Each row is a point on a landscape with many valleys, with its height.
A ball rolls from a point to the lowest of its 2 nearest points, and stops where none of them is lower. Distance is the straight distance between rows; heights are no part of it.
Z_231 (h 47.7): [137 120 161 171 165 182 103 185 153 140  95 162 118 132  92 157 157 108
  98 124 119  89 102 100 124 167 158 133 164 110 113]
Z_140 (h 11.4): [129  98  83  51 100 128 169 165 122 115 108  72 152 154 145 141 143 113
 146 134  87 124 129 172 146  92 123 106 191 114 157]
Z_482 (h 49.7): [171 166 180 200  86 137 160 106  82 148 130 117 177  63 106 110 141 157
 146  94 145 125 113 189 103 141 112 133 153  78 142]
Z_950 (h 39.8): [148  93  96  74 136 145 144 114 165  61 116  89 118 146 148  89 120 202
 141 120 170 113 148 119 110  85  98 127 112 167 167]
Z_246 (h 24.1): [127 136 141 123 155 132 136 157 167 101 111 130 129 103 139 214 172  62
 123 119 113 138 127 141 139 151 167 129 145 135  99]
Z_8 (h 51.0): [ 87 107 116  73 109 115 145 144 113 164 146 127  91 158  91 139 140  93
 110 160  80 134 149 118 197 111 108  90 100  55 142]
Z_434 (h 12.7): [110 111  94 144  63 139  82 117 137 108  92 142 120  98 140  80  69 191
 148  94 192 137 101 114  69 156 148 215 150 147 155]
Z_794 (h 9.7): [177  92 149 111 154 144 162 145 112  79 102 143 150 138 129 183 237 104
 132 108 114 150 101 166  93 173 156 122 184 117 137]
Z_214 (h 33.1): [140 162 105 143 203 154 116 133 164 130 112 159 122 142 161 139 148 133
  95 120 182 120 122 101 126 130 120 129  93 165  98]
Z_492 (h 31.2): [153  95 166 152 145 142 126 125 107 133 114 120 150 133  69  81 178 109
 111 152  87 107 165  66 151  78 141  73  90  49 161]
Z_313 (h 25.6): [ 99 145  60  69 109  78 139  89 154 116 126 124 195 122 176 126 119 130
 123 123 112 142 131 148 109 148 199 167 168 188 102]
Z_570 (h 14.4): [123  70 116  80 131 106 140 125 145 120 162 159 111 177 145 111 115 148
 117 116 104 147 136  72 110 144  94 106 126 166 142]
Z_771 (h 62.3): [123 111 121 156  70 117 116 123 114 129 102 123 115  80  95  70  79 132
 155 117 146 121 145 116 114 116 134 160 113  66 164]
Z_984 (h 17.2): [142 107 185 151 158 112 122 111 132 129 188 147 107 175 102  96 163 131
  87 184  65 126 162  43 128  81 100  52 101 102 146]
Z_404 (h 17.8): [138  64 113  83 110 136 162 129 171 108 155 152 119 170 183 144 156 168
  99 131 107 144 132 101 126 174 121 119 160 184 125]
Z_576 (h 16.0): [148 101  99  94 171 134 164 177 155 107 102 113 153 135 142 114 163 127
 112 160 101 111 148 137 154  84  97  97 126 117 125]
Z_673 (h 29.2): [146 110 167 168  99 145 123 130  92 137 103 132 146 109  83  69 134 152
 130 135 103  99 158  73 138 102 150  88 116  40 150]
Z_68 (h 15.2): [ 83 192 118 171 147 138  76 101 172 131 114 145 121 112 113 106  51 128
 125 105 193 117 152  89 148  86 122 138  79 114 137]
Z_525 (h 17.5): [150 120 187 118 136 164 103 140 110 121 143 112  88 151 135 129 124 147
 133 149 104 102 132  87 142 115 127  90 112  98 133]
Z_523 (h 22.0): [158 123 184 151 137 111 151 141  86 110 139 116 153 162 101 155 137  74
 172 119  75 136 142 135 124 107 121  90 125 124 121]
Z_142 (h 68.8): [155 137 140 145  95 147 141 136  70 218 155 134 123 122 139 117 143 146
 132 164 129 131 114 177 109 148 108 123 140  98 113]
Z_83 (h 65.8): [127 110 114  82 120 142 115 167 135 135 150 113 109 157 166 117  87 142
 135 171 118 105 128 120 111 103 126 131 154 174 116]
Z_666 (h 29.6): [136 135  99  44 141 112 124 119 129  61 107  88 150 141 176 174 144 137
 158 106 116 149  81 165 111 139 176 136 161 178 130]
Z_324 (h 15.5): [150 112 147  56 149 134 104 124 112  99 121 124 116 131 148 172 129 102
 158 108 103 148 111 132  95 162 121 121 161 133 166]
Z_468 (h 20.7): [ 99  91  78  71  90  87 161 125 135 147 158 164 155 136 154 147 156 103
 117 148  89 149 146 137 115 165 144 131 153 141 118]
Z_793 (h 13.7): [132 192 188 183 176 142  96  86 136 100 120 114  99 104 124 182 126 124
 150  84 138 148  83 131 121 156 139 138 101 136 134]
Z_756 (h 69.9): [154 153 123 167 119 122 145 134 102 170 134  97 159 109 189  96 127 136
 105 126 177 140  69 182 105 156 153 180 119 183  97]
Z_780 (h 70.9): [154 126  97 119 121 138 153 132 121 156 120 128 148 130 203 125 155 144
 112 143 148 141  98 168 110 165 167 169 142 187 100]
Z_745 (h 4.6): [109 127  77  45 154 121 121 125 152 108 128  90  96 162 151 117 120 113
 115 187 117 125 156 157 139  44  82 115 126 131 183]
Z_697 (h 42.3): [ 86 161  63 163  87  86 117 116 142 157 130 134 138  96 140  87  66 144
 106 124 197 128 121 149 128 125 144 200 116 139 111]
Z_369 (h 16.6): [162 192 201 173 154 154 112  98 116  97 120 100 107  97 130 189 149 126
 161 118 123 135 116 160 124 129 138 113 135 115 123]
Z_432 (h 28.1): [117 121 183 157 155 136  92 131 176 115 125 172 122 123  73 155 131  73
 118 111 108 102 156  70 156 135 136 116 102 111 122]
Z_540 (h 27.7): [119 149 122 171 114 128 117  99 158  80  96  93 126  74 153 146 101 131
 133  93 164 129  86 145 143 152 161 198  77 150 140]
Z_269 (h 59.3): [105 179 139 186 110  94 112  82  99 150 131 127 123  75 115 102  57 138
 151 106 161 137  94 165 119 147 118 169 119  93 148]
Z_425 (h 44.7): [108 105 103 128 136 115 108 173 131 123  84 148 154 137 109 107  84 108
 133  94 130 116  78  99 133 163 180 170 163 120 130]
Z_209 (h 31.1): [107 152 126 139 100 123 129  85 132  55  95  45 131  94 160 151  87 166
 140  89 163 148  33 163 144 151 170 215 102 167 140]
Z_764 (h 14.3): [170  69 190 115 136 146 131 133 113 119 144 144 101 167 114 116 142 145
 123 114 111 117 131  70 121 145 123 105 129 119 153]
Z_718 (h 5.4): [ 97 131  27  67 138 112 111  88 148 113 105 111 105 148 145  99 105 145
 115 131 162 115 148 159 139  87 126 152 109 147 168]
Z_486 (h 9.1): [162  92 141 131 163 156 122 112 143 137 125 182 117 119 111 139 205 114
  92 134 109 122 159  91 106 149 109 108 114  75 174]
Z_986 (h 39.9): [132 178 152 137 170 137 126 125 132 156 182 155 136 153 117 116 148 144
 114 208  90 123 152 115 123  72  78  66 143  96 115]
Z_932 (h 37.8): [ 71 157  47  91 106 102 101  91 138 127  89  93 110 128 113 120  69  97
 118 110 146 120 111 185 167 109 172 188 133 102 164]
Z_681 (h 1.7): [141  56 114  87 157 134 148 152 155 135 116 177 128 150 115 160 206 108
  75 125 107 131 117  83 131 168 126 105 166 118 141]
Z_431 (h 38.4): [ 70 127  89 107  95  91 138 143 106 166 149 141 131 151  71  91  67 110
 137 150 114 110 151 124 169  87 100 128 123  89 110]
Z_711 (h 68.7): [163 157 134 180 136 150 117 143  96 158 130 109 128 133 170  93 110 164
 131 138 155 126  98 145  98 126 144 164 105 159 109]
Z_477 (h 7.2): [ 92 124  73 113 134 111  77 108 175 112  98 153 108 137 137  92  85 124
 111  83 197 135 141  55 127  94 127 145  68 142 158]
Z_899 (h 18.0): [144  74 119  92 127 102 178 137 116 121 153 145 147 158 144 145 170  79
 119 130  75 151 132 116 117 149 120 109 128 165 127]
Z_351 (h 5.9): [158  81 125 133 150 155 152 151 145 109 108 179 153 115 100 148 201 113
 115 102 119 123 125 134 111 188 150 132 157 127 130]
Z_74 (h 23.4): [110 134 123  85 127 116 120 120 135 131 138  95  56 194 148 116 100 140
 119 132 134 135 158 115 192 103 108 103  86 132 135]
Z_574 (h 2.9): [149 143 140 209 113 133 118 114 150 122 111 154 148  86 122  70  90 184
 136 105 202 127 151 110  93 126 129 152 118 151 103]
Z_462 (h 19.8): [100  95  48 108  93 111 137 132 104 172 126 166 141 115 114  67 111 136
 135 130 140 124 149 143  94 135 110 152 151 102 148]
Z_622 (h 41.9): [110 136 139 175 138 107 135 164 107 174 130 153 137 150  97 105 101 121
 136 107 126 122 111 121 163 156 140 125 130 119  76]
Z_918 (h 17.4): [108  80 104  39 143  88 133 108 150 108 156 130  87 174 164 146 128 114
 110 145  92 153 133 104 142 131  94  98 123 151 159]
Z_675 (h 35.1): [ 95  77  87  91 142  96 121 169 132 126  89 147 151 144  86  82  83  72
 130 111 108 128 122  95 160 109 138 132 116  97 143]
Z_56 (h 1.3): [112  96 101 104 100 126  87 109 167  84  98  95  89 144 127  84  79 180
 137  95 197 118 152  60 134 100 124 136  75 166 141]
Z_951 (h 46.2): [132  97 169 130 149 166  94 172 151  97  81 145 138 134  98 147 121 109
 131  99 133 112  75 101 129 172 176 168 174 129 131]
Z_870 (h 23.0): [117 109 133  48 155 115  95 135 138  86 120  86  99 154 182 194 124  66
 125 129 100 149 105 111 137 144 170 136 128 172 132]
Z_266 (h 34.6): [154 154 152 204  82 133 126 100 101 193 148 118 108  89 155  95 123 155
 103 134 182 117 114 148 136 148 148 166  78 106 114]
Z_370 (h 19.1): [154  86 126  93 143 160 149 168 150  64  97 111 169 101 132 139 168 121
 136 121 117 105 147 137 133 102 130 124 127 100 160]
Z_70 (h 44.9): [132  58 122 146 107 129 158 167 123 100  91 134 191  95  79  96 128 114
 147  95 110 108 115 107 120 166 144 149 155 106 125]
Z_72 (h 23.8): [153 137 228 161 143 137 137 128 115  75 123  87 154 134  82 149 124  85
 150 103  90 128 140 131 158 105 128  85 109 130 126]
Z_947 (h 46.6): [146 111 135 148 100 116 185 127  71 144 112 109 162 123  95  87 156 119
 135 113  98 127 132 140 149 111 111  91  85  77 131]
Z_35 (h 24.5): [140 149 144 200 145 138 115  99 142 122 133 163 139 120  95  89 139 177
 111 115 162 118 172  71 146 115 130  90  84 101 125]
Z_377 (h 47.3): [135 136 138 124 163 165  83 128 177 133 156 139  97 123 178 157 116 134
 118 173 136 100 154  81  84 108  93 119 121 191 116]
Z_671 (h 38.5): [115 157 121 142 164 126 141 136 119 157 152 151 140 134 100  97 140 124
 127 175 112 120 161 131 151  72  96  81  99  96 102]
Z_386 (h 36.8): [ 98 114  88 105 144 103 137 173 113 160 121 147 146 145  92  92 114  94
 134 161 103 117 121 123 149  89 111 118 115 100 104]
Z_739 (h 63.7): [137  67 119 121  60 125 123 136 132 128 133 114 100 104 138  90 101 143
 140 138 119 107 180 118 110 113 116 152 116  97 162]
Z_366 (h 44.3): [ 93 159  60 174  92 107 113 100 177 124 107  99 140  83 165  91  62 162
 105 117 219 127  94 133 119 130 166 210 133 192 114]
Z_997 (h 35.7): [ 83 155  91  87 114 117 107 128 111 137  92  90 104 138 114 150  86 114
 131  90 134 126  94 184 181 142 169 156 162  90 148]
Z_846 (h 23.9): [114 121  89  98 109  81 122  92 112  76 113  71 132 148 131 101  68 136
 162  88 146 141 111 149 130 113 148 149 108 177 144]
Z_402 (h 48.1): [ 98 131 112 114 104 119 173 124  82 143 135 131 162 121  54 112 149 126
 137 122  98 133 157 158 168 107  80  80 121  57 132]
Z_52 (h 14.2): [122 130 130 186  80 102 140 126  98 175 153 136 160  76  87  68 111 147
 134 159 136 124 174 134 107  89 111 122 100  75 110]
Z_501 (h 21.1): [144  82 133  96 148 159 129 119 159 103 139 141 106 159 184 171 179 155
 107 121 136 143 107  99 105 186 143 134 132 205 128]
Z_440 (h 12.8): [154  98 177 196 138 177 110  96 144 160 128 174 134 110  77 134 190 120
  99 137 113 107 166  81 103 158 144 117 131  84 144]
Z_19 (h 14.9): [162  92 158 119 167 126 132 124 146 145 182 159  83 185 150 105 162 125
  87 183  74 142 135  59 106  84  74  93 108 119 158]
Z_814 (h 11.5): [ 95 140 102 143 139 113  75 106 162  96  86 122 118 130 100  61  61 121
 133 107 184 133 169 102 144  68 129 143  58 118 155]
Z_125 (h 58.0): [ 98 199 127 182 121  78 131 105  79 173 147 130 151  81 107 130 105  93
 129 135 149 156  87 193 138 135 119 164 115  94 110]
Z_949 (h 10.6): [147  53 152 100 115 130 125 140 129 100 137 146 114 179 122  87  97 180
 143  95 136 119 121  61 106 145 131 123 148 153 141]
Z_43 (h 44.2): [ 97 122 126 101 151 127 119 141 161 154 159 185 120 131 162 197 147  97
 111 182  97 148 157 127  88 157 105 125 169 155 109]
Z_302 (h 8.3): [109 117  66  36 127 131 142 145 117 120 107  79 118 176 114 110 131 106
 121 156  95 115 139 174 156  68  98 114 175  89 187]
Z_464 (h 17.0): [108  95  89 135  90 117 147 145  99 186 143 163 148  89  90  84 119 118
 138 153 108 121 175 123  96 100  91 117 118  77 134]
Z_889 (h 53.5): [110 162 169 154 107 133 155 150  98 157 143 125 130 119  78 153 164 101
 124 161  77 121 151 135 200 109 128  76 115  66  78]
Z_65 (h 72.0): [155 103  77 125 152 158 138 152 142 151 119 165 141 138 199 109 161 141
 102 158 137 115 114 133  82 142 123 145 141 153 131]
Z_995 (h 64.8): [145  75 100  83  87 132 130 157 126 118 132 116 128 142 152  86  92 144
 146 161 117 110 149 116  87  95 115 149 168 136 149]
Z_805 (h 7.7): [128 123 135 188  86 151  84 119 166 100 104 139 102  74 124  73  85 217
 147  91 210 135 123 102  73 145 125 182 122 148 129]
Z_181 (h 49.6): [ 98 119 113  68 107 109 188 148 110 152 145 122 143 145  93 142 176  85
 131 149  58 154 144 147 162 102  69  66 131  70 142]
Z_365 (h 30.9): [112 189 104 140 193 145  82 107 153 131 113 126 113 132 164 169 129 112
 126 117 171 144  91 119 114 143 138 146 100 195  96]
Z_44 (h 24.6): [118 169 145 187 133 140  91  88 149  98 105  95 114  76 136 138  58 154
 153 100 164 125  93 126 104 128 123 179  97 160 129]
Z_944 (h 13.0): [134 134  81  82 170 129 146 162 139 130 117 141 119 149 158 151 166 134
 102 154 124 125 121 158 147 129 113 106 151 119 117]
Z_777 (h 23.1): [ 89 127  48  90  95  84 149 106 130 143 160 141 157 118 169 132 135 127
 114 150 117 124 144 155 129 144 155 159 129 165 112]
Z_684 (h 30.4): [124 129 171 174 128 156  89 134 191  95 117 145 122  95 106 133 103  99
 122 112 147  93 171  67 136 111 133 136  99 126 123]
Z_308 (h 42.7): [118 153 140 121 164 130 127 138 155 178 169 182  74 172 152 183 173 108
 106 189  99 168 138 102 114 127 100  92 132 133  89]
Z_696 (h 19.6): [158 154 173 168 120 161 142 123 134  84 134  95 143  85 144 160 109 135
 161 125 124 113 145 153 100 108 127 131 121 145 129]
Z_427 (h 17.3): [110 120 123 129 104 126  85  88 125  82 101 113 108 102 142 121  61 171
 168  77 157 140  71 121  85 167 162 197 128 151 183]
Z_37 (h 31.5): [118 108 103  89 196 105 101 151 147  99  93 172 168 133 131 152 155  60
 123 119 109 146 106 117 109 134 170 141 130 151 135]
Z_550 (h 25.3): [ 98 146  98 113 133 126 105 117 144 144 110 137  86 124 143 128  99 138
 127  91 157 121 128 123 152 141 142 152 109 127 145]
Z_564 (h 24.7): [156 123 142 123 136 126 165  97  82 128 160 152 120 170 141 140 170 163
 165  97 114 158 107 155  99 173 103  99 139 159 128]
Z_315 (h 48.9): [130 147 134 157 133 168  80 124 143 155 142 122  97 113 187 130  84 154
 141 158 160 107 132 100  59 107 104 150  99 174 125]
Z_225 (h 17.6): [124 118 170 135 171 155 144 145 131 139 124 170 141 117  31 142 206 103
 106 135  80 117 148  85 127 144 102  57 171  71 125]
Z_558 (h 22.4): [ 90 147  67 107 122 117 107 117 121 173 136 172 121 141 133 103  94 147
 130 133 155 122 141 133 120 127 107 150 128 113 135]
Z_388 (h 17.9): [117 146 102  85  93 133 154 114 118 141 156 107 105 134 121 151 108 160
 144 128 124 125 155 195 163 129  95 114 182 104 149]
Z_412 (h 29.7): [100 110  92  61 161  98  82 126 178  86  89 147 163 120 150 146 117  93
 111  95 113 126 107  97 133 140 195 149 150 163 137]
Z_449 (h 60.9): [109 160 148 177 101 101 100  67 127 106 116 103 113  75  93  77  53 147
 156 100 155 143 148 130 133 108 119 149  87  93 167]
Z_905 (h 56.9): [129 202 143 157 103 107 159 116  92 156 150 113 153  79 117 173 138  87
 134 131 133 156 114 205 154 134 109 130 121  97 105]
Z_678 (h 54.6): [125 162 160 150  92 120 182 137 100 174 177 131 151 106 100 178 179 121
 121 153 104 144 175 163 154 129  90  73 131  90  82]
Z_507 (h 25.2): [123 134 146  88 131 110 121 145 140  89 106  92 129 114 155 201 132  55
 154 117  97 161 107 155 149 149 168 135 148 150 113]
Z_807 (h 10.3): [139 190 180 193 182 143 104 112 141  79  90 116 106 111 127 193 137 122
 132 100 159 149  45 142 110 170 160 182 115 179 103]
Z_897 (h 12.9): [152  91 139  73 145 129 130 136 125  93 117 151 142 150 142 180 174  86
 143 116  98 161 103 130  85 188 167 136 191 145 133]
Z_310 (h 26.4): [ 98 128 114 104 124  98 111 119 137  83 133  82 130 148 157 131  62 148
 155  96 139 131  90 107 127 144 161 146 118 222  95]
Z_615 (h 47.9): [142 121 152 163  43 130 173 118  98 123 132 109 178  74  89 109 113 158
 166  85 129 112 146 165 136 122 112 128 147  90 141]
Z_421 (h 40.1): [ 64 177  57 132  97  97  90  71 144 140 107 110 101  96 125 104  70 113
 120 112 178 130 124 164 131 108 137 192 105 125 154]
Z_741 (h 27.4): [162 145 168 145 123 150 145 119  68 130 130 120 123 143 147 146 143 173
 158  84 144 152  69 170 119 174 139 128 132 144 124]
Z_664 (h 14.8): [139 113  99  76  85 155 158 152 129 105 124  82 128 151 134 135 109 176
 146 126 133 105 131 185 140 112 114 136 198 127 144]
Z_481 (h 41.8): [162 177 146 148 117 141 165  94  93 164 169  93 116 141 153 119 153 195
 123 168 132 116 159 152 148  76  92  70 124 103 131]
Z_646 (h 24.0): [119 106 118 107  90 121 152 150 114 115 122 136 165 101 112 181 146  86
 145 109  80 128 119 166 137 163 142 132 172 116 115]
Z_620 (h 41.3): [122 169 162 157 167 162 116 127 129 190 181 195 103 168 127 147 169 131
  99 213  90 143 146 109  97 125  85  82 160 109  97]
Z_81 (h 28.6): [111 161 114 116 171 107  96 103 125 108 124 103 111 148 166 144  93 125
 150  94 135 161  75 115 112 152 150 147  84 222 109]
Z_643 (h 27.6): [107 119  84  49 139  99 119 119 146  82 122 122 183 141 152 153 114 105
 138 111  86 140 109 137 118 151 181 146 161 168 123]
Z_333 (h 37.6): [128 184 151 196 106 146  98  90 105 205 162 155  98 111 144 115 127 151
  93 158 170 105 146 107 138 117 149 142  66  96 116]
Z_724 (h 5.2): [140 125 123  95 153 125 122  98 125  85 113 105 116 116 132 107 122 130
 151 120 130 123 163 133 132  84 100 105  84 127 172]
Z_689 (h 31.6): [143 156 122  82 115 121 142 142  91  83 109  45 122 156 170 163 123 123
 169 111 129 144  74 197 136 138 162 143 156 162 113]
Z_569 (h 23.5): [124 119 111 138  93 119 170 143 113 157 147 141 170 115 108 106 107 168
 143 116 137 134 135 166 129 151 100 126 180 141 104]
Z_647 (h 45.1): [183 151 143 168 123 120 167 133  70 153 131  96 152 125 128  93 175 139
 120 139 113 112 134 155 135  95 122 108 100  91 111]
Z_186 (h 20.8): [141 110 133 116 128 124  97 103 116  71  95  99 124 118 132 115  88 141
 173  95 144 123 100 121  89 131 142 169 102 158 159]
Z_613 (h 21.9): [140 150 149 176 182 121 112  94 139 139 155 188 136 151  83 105 179 116
 100 145 126 115 174  56 138 101 119  73  78  93 137]
Z_332 (h 20.9): [116 153 107 120  78 122 164 120 111 152 147 119 142 105 100 126 105 186
 139  89 171 125 134 209 156 155 114 135 193 107 131]
Z_115 (h 5.6): [157  80 171 115 185 152 141 133 138 133 128 167  83 160 114 172 225  93
  81 140  98 144 141  83 111 154 112  86 150  92 156]
Z_754 (h 35.2): [156 129 120 126 205 139 144 116 156 117 129 136 114 161 157 118 164 156
 101 135 136 133 150 100 127 110 106 105  78 169 128]
Z_188 (h 13.2): [127 156 154 155 130 145 127 146 109 184 150 152 103 129 142 185 182  81
 121 157 116 155 116 156 122 174 143 117 157 119  77]
Z_682 (h 11.6): [131 129 110 123 155 119 132 105 121 173 180 153  78 175 156  99 139 149
 101 185 113 136 141  98 112  98  79 103  93 136 131]
Z_104 (h 26.1): [102  98 136 103 124 130 131 178 140 122 114 146 150  99  90 158 132  73
 130 142  79 108 139 119 139 144 124 105 160  97 117]
Z_693 (h 8.2): [124 118  76  82 152 117 155 120 117 150 154 118  92 172 165 101 143 134
 120 190 100 132 134 145 113  68  72 105 114 123 155]
Z_698 (h 19.9): [152 116 152 125 157 133 169 138 104 155 137 161 138 148  76 137 219 128
 130 139  71 154 128 125 113 138  81  40 190  79 127]
Z_53 (h 30.5): [151 169 160 155 127 137 137 114  98  78 105  70 120 125 143 154 114 161
 159  84 158 151  43 164 137 152 167 166 114 165 122]
Z_226 (h 46.3): [ 95 149  38 146  85 115  87  96 172  97  77  61 114  94 155  80  55 147
 126 107 207 117 114 151  86  90 169 222 126 177 135]
Z_455 (h 21.8): [138 114 144 108 154 148 125 148 177  71  98 116 139  92 143 181 154 103
 124 126 120 117 154 138 164 121 149 122 121 131 125]
Z_447 (h 20.6): [129 119 152  81 158 132  93 136 143 112 126 122  83 170 138 141 116 119
 114 122 126 127 132  88 173 115 125  96 118 127 143]
Z_801 (h 7.1): [137 169 156 241 106 107 134 108 132 163 155 154 156  71  97  70  96 162
 108 123 188 129 137 122 123 140 123 150 110 127  84]
Z_416 (h 21.4): [144 114 149 140 107 150 172 158 109 129 128 141 185 112 137 160 179 115
 149 117 118 146  97 190 111 188 145 139 184 153 102]
Z_423 (h 9.6): [125 158  61  62 155 121 129 111 131 129 105 109  98 147 174 145 151 136
 124 141 155 141 127 181 138 110 122 127 127 141 144]
Z_952 (h 66.7): [141 135 142 128 153 144 119 162 124 147 146 132 115 162 156 150 120 134
 139 148 116 122 102 131 109 133 131 119 167 181  94]
Z_845 (h 70.0): [115 153  95 127 100 119 138 145  84 212 158 131 141 109 155 117 125 115
 117 175 137 126 123 204 120 136 130 161 151 129 105]
Z_759 (h 33.7): [119 137 113  62 124 123 108 159 112 105 101  73 107 172 137 161  99 121
 152 120 108 130  90 155 163 125 164 137 174 125 144]
Z_987 (h 16.3): [119 143 131 156  80 108 177 156  99 184 156 145 146 110 134 174 177  78
 104 134 115 151 114 187 148 185 149 126 151 135  59]
Z_436 (h 40.2): [ 73 163 110 147  95  88 121 149  99 169 148 130 130 134  92 109  52 107
 136 126 127 114 105 161 180 129 130 144 127 110  91]
Z_223 (h 6.3): [125  74 138  96  93 120  88 133 140  99 120 113  78 162 125  75  65 178
 145 108 145 122 150  50 134 108 121 129 111 142 140]
Z_974 (h 22.3): [139 157 178 171 138 136  99 109 146  80 116  79 131  80 126 130  62 116
 171 121 126 121 125 135 116  93 130 160  86 133 146]
Z_148 (h 67.7): [160 153 148 161 126 163 122 152  88 186 136 143 103 147 156 110 131 136
 127 143 131 120  88 146 107 153 132 135 142 139 101]
Z_460 (h 45.7): [123 112 120  82 154 148 112 143 185 104 136 159 127 103 180 183 134 108
 115 153 119 120 141 107  82 134 120 140 149 182 135]
Z_327 (h 19.0): [141 135 161 176  77 119 180 140 104 146 148 119 173  84 119 170 159 114
 130 104 131 140 110 202 143 197 144 137 161 132  86]
Z_240 (h 22.1): [151 127 143 115 155 120 166 109  89 131 140 166 132 161 107 127 159 150
 148 110  87 154 129 127 113 139  85  65 146 103 153]
Z_832 (h 43.5): [180 152 149 145 115 141 159 118 100 115 134  60 144 129 135  95 149 169
 137 146 123 113 166 156 151  57 115  79 103  89 148]
Z_232 (h 49.0): [152 137 207 197 158 178 102 162 118 160 119 153 130 162  69 155 172 113
 111 143  94  98 122  95 130 147 149  98 179 106  88]
Z_274 (h 10.4): [128 160 167 181 138 139 124 139 124 151 138 145 127 112 145 189 135  96
 127 139 135 142  92 163 120 188 155 150 152 174  65]
Z_852 (h 27.9): [126  87 146  88 120 137 119 180 123 108  98 115 157 113  77 128 116  97
 149 114  83 107 135 120 163 125 117 113 173  69 162]
Z_235 (h 15.4): [144 105 201 171 153 158 111 112 143 141 141 169 133 123  45 140 190 111
  98 150  82  90 172  60 121 132 127  67 150  83 132]
Z_505 (h 37.5): [129 118  98  83 174 141 121 112 163  83 113  98 110 140 171 139 126 167
 115 113 152 120 140  95 127 116 110 127  82 201 140]
Z_368 (h 19.5): [146 124 186 140 188 122 123  98 150 114 169 152 111 166 102 148 193  85
  97 155  99 136 177  72 129  89 101  65  92 115 141]
Z_99 (h 20.5): [121  77 103  19 134  94 132 122 153  98 121  99 107 177 188 163 160  79
 102 133  91 160 109 106 152 132 159 131 140 163 140]
Z_219 (h 31.3): [138 147 127 194  87 132 131 116 147 140 120  89 113  66 164 123 118 136
 101 125 170 111 128 135 156 139 155 202  71 131 120]
Z_301 (h 1.0): [108 105  87  43 151 110  97 102 162  96 111 107 110 148 132 119  96 114
 124 133 128 137 159 129 148  77  97 124 102 132 187]
Z_101 (h 43.4): [127 105 125 165 138 123 143 172 114 131 102 155 170 137 102  97 122 137
 127  98 134 115  88 127 139 170 152 151 148 133 108]
Z_699 (h 70.8): [111 173 120 165 138 128 123 163 108 215 150 159 155 107 147 130 133 120
 107 157 165 135  94 190 133 155 136 145 161 140  71]
Z_823 (h 52.1): [132  90  95 170  94 160 108 160 154 176 145 178 112 144 169  78 111 166
  99 167 156 113 163  71  89 130 109 148 116 168 104]
Z_938 (h 55.7): [122 182 141 139  94 110 178 120  92 183 187 136 145 104 122 155 148 139
 125 148 144 145 150 204 145 134  77 101 143 116 100]
Z_12 (h 40.0): [145 191 145 166 131 130 141  86 113 170 171 118 118 110 147 129 144 164
 112 162 151 116 166 133 145 102 110  99  77 116 103]
Z_978 (h 33.3): [132  93 116 109 186 114 122 159 136 102  85 146 148 134 104 108 140  70
 111 102 116 129 109  93 149 113 148 138 108 105 142]
Z_965 (h 26.3): [ 90 132 108 106 118 125 112 108 154 143 129 147  77 159 120 114  97 150
 113 115 165 113 170  96 187 111 118 114  75  92 148]
Z_989 (h 25.8): [147 141 232 175 182 140  93 123 135  91 133 130 126 140  71 155 144  92
 132 122  98 111 171  88 136 108 147  80 127 119 124]
Z_415 (h 26.9): [153 146 167 199 125 142 102 117 124 138 123 121 132 128  94  71 122 194
 110 139 142  92 161  84 152  99 160  82 119  69 126]
Z_616 (h 20.1): [154  92 164 109 140  93 180 141 121  90 147 125 146 163 125 179 175  48
 141 115  65 162 150 128 126 124 105  78 129 146 116]
Z_194 (h 6.7): [152 160 176 182 154 170 103 126 142 123 117 128 104 120 158 190 160 102
 136 120 147 138  76 130  93 174 165 171 118 198 101]
Z_594 (h 42.0): [156 110 138 117 115 160 139 130 132  57 119 101 138 127 134  88 103 226
 175 120 176 118 126 131  81 102 115 151 128 175 144]
Z_201 (h 46.4): [142  90 135 160  70 141 186 148  95 123 108 122 193  89  76 116 154 143
 150  86 111 120 117 140 123 160 118 120 158 100 125]
Z_544 (h 52.2): [111 121 154 119 103 127 145 143 121 164 167 136 102 148  95 151 167 101
  92 176  71 120 168  86 191 114 105  68  88  56 110]
Z_572 (h 50.6): [130  97 114 142 100 151  92 141 152 144 154 137 111 129 185  95  85 156
 121 136 169 121 148  63  71 125 115 159 100 198 123]
Z_116 (h 29.9): [107 108 138 124  86 118 154 155  96  96  92  89 168 114  70 133  93 104
 179  84  97 125 114 148 168 115 129 121 160  76 148]
Z_102 (h 11.0): [119 160 122 196  69  81 132 120  93 178 166 137 150  75  94  55  70 163
 137 135 189 121 150 159 100 113 107 132 127 120  92]

For each start below, name the point where the ball stops.
Z_673 | Z_301
Z_53 | Z_681
Z_739 | Z_194
Z_209 | Z_194
Z_544 | Z_194
Z_754 | Z_574
Z_219 | Z_194

Call two points neighbours if one is among the 2 nearest of the other. Go from one point of each pair to the other, from neighbour to neighbour, staying as low as possible. Name the highest point that can't be avoided.
Z_194 / Z_681 | Z_209
Z_56 / Z_574 | Z_965
Z_301 / Z_570 | Z_507
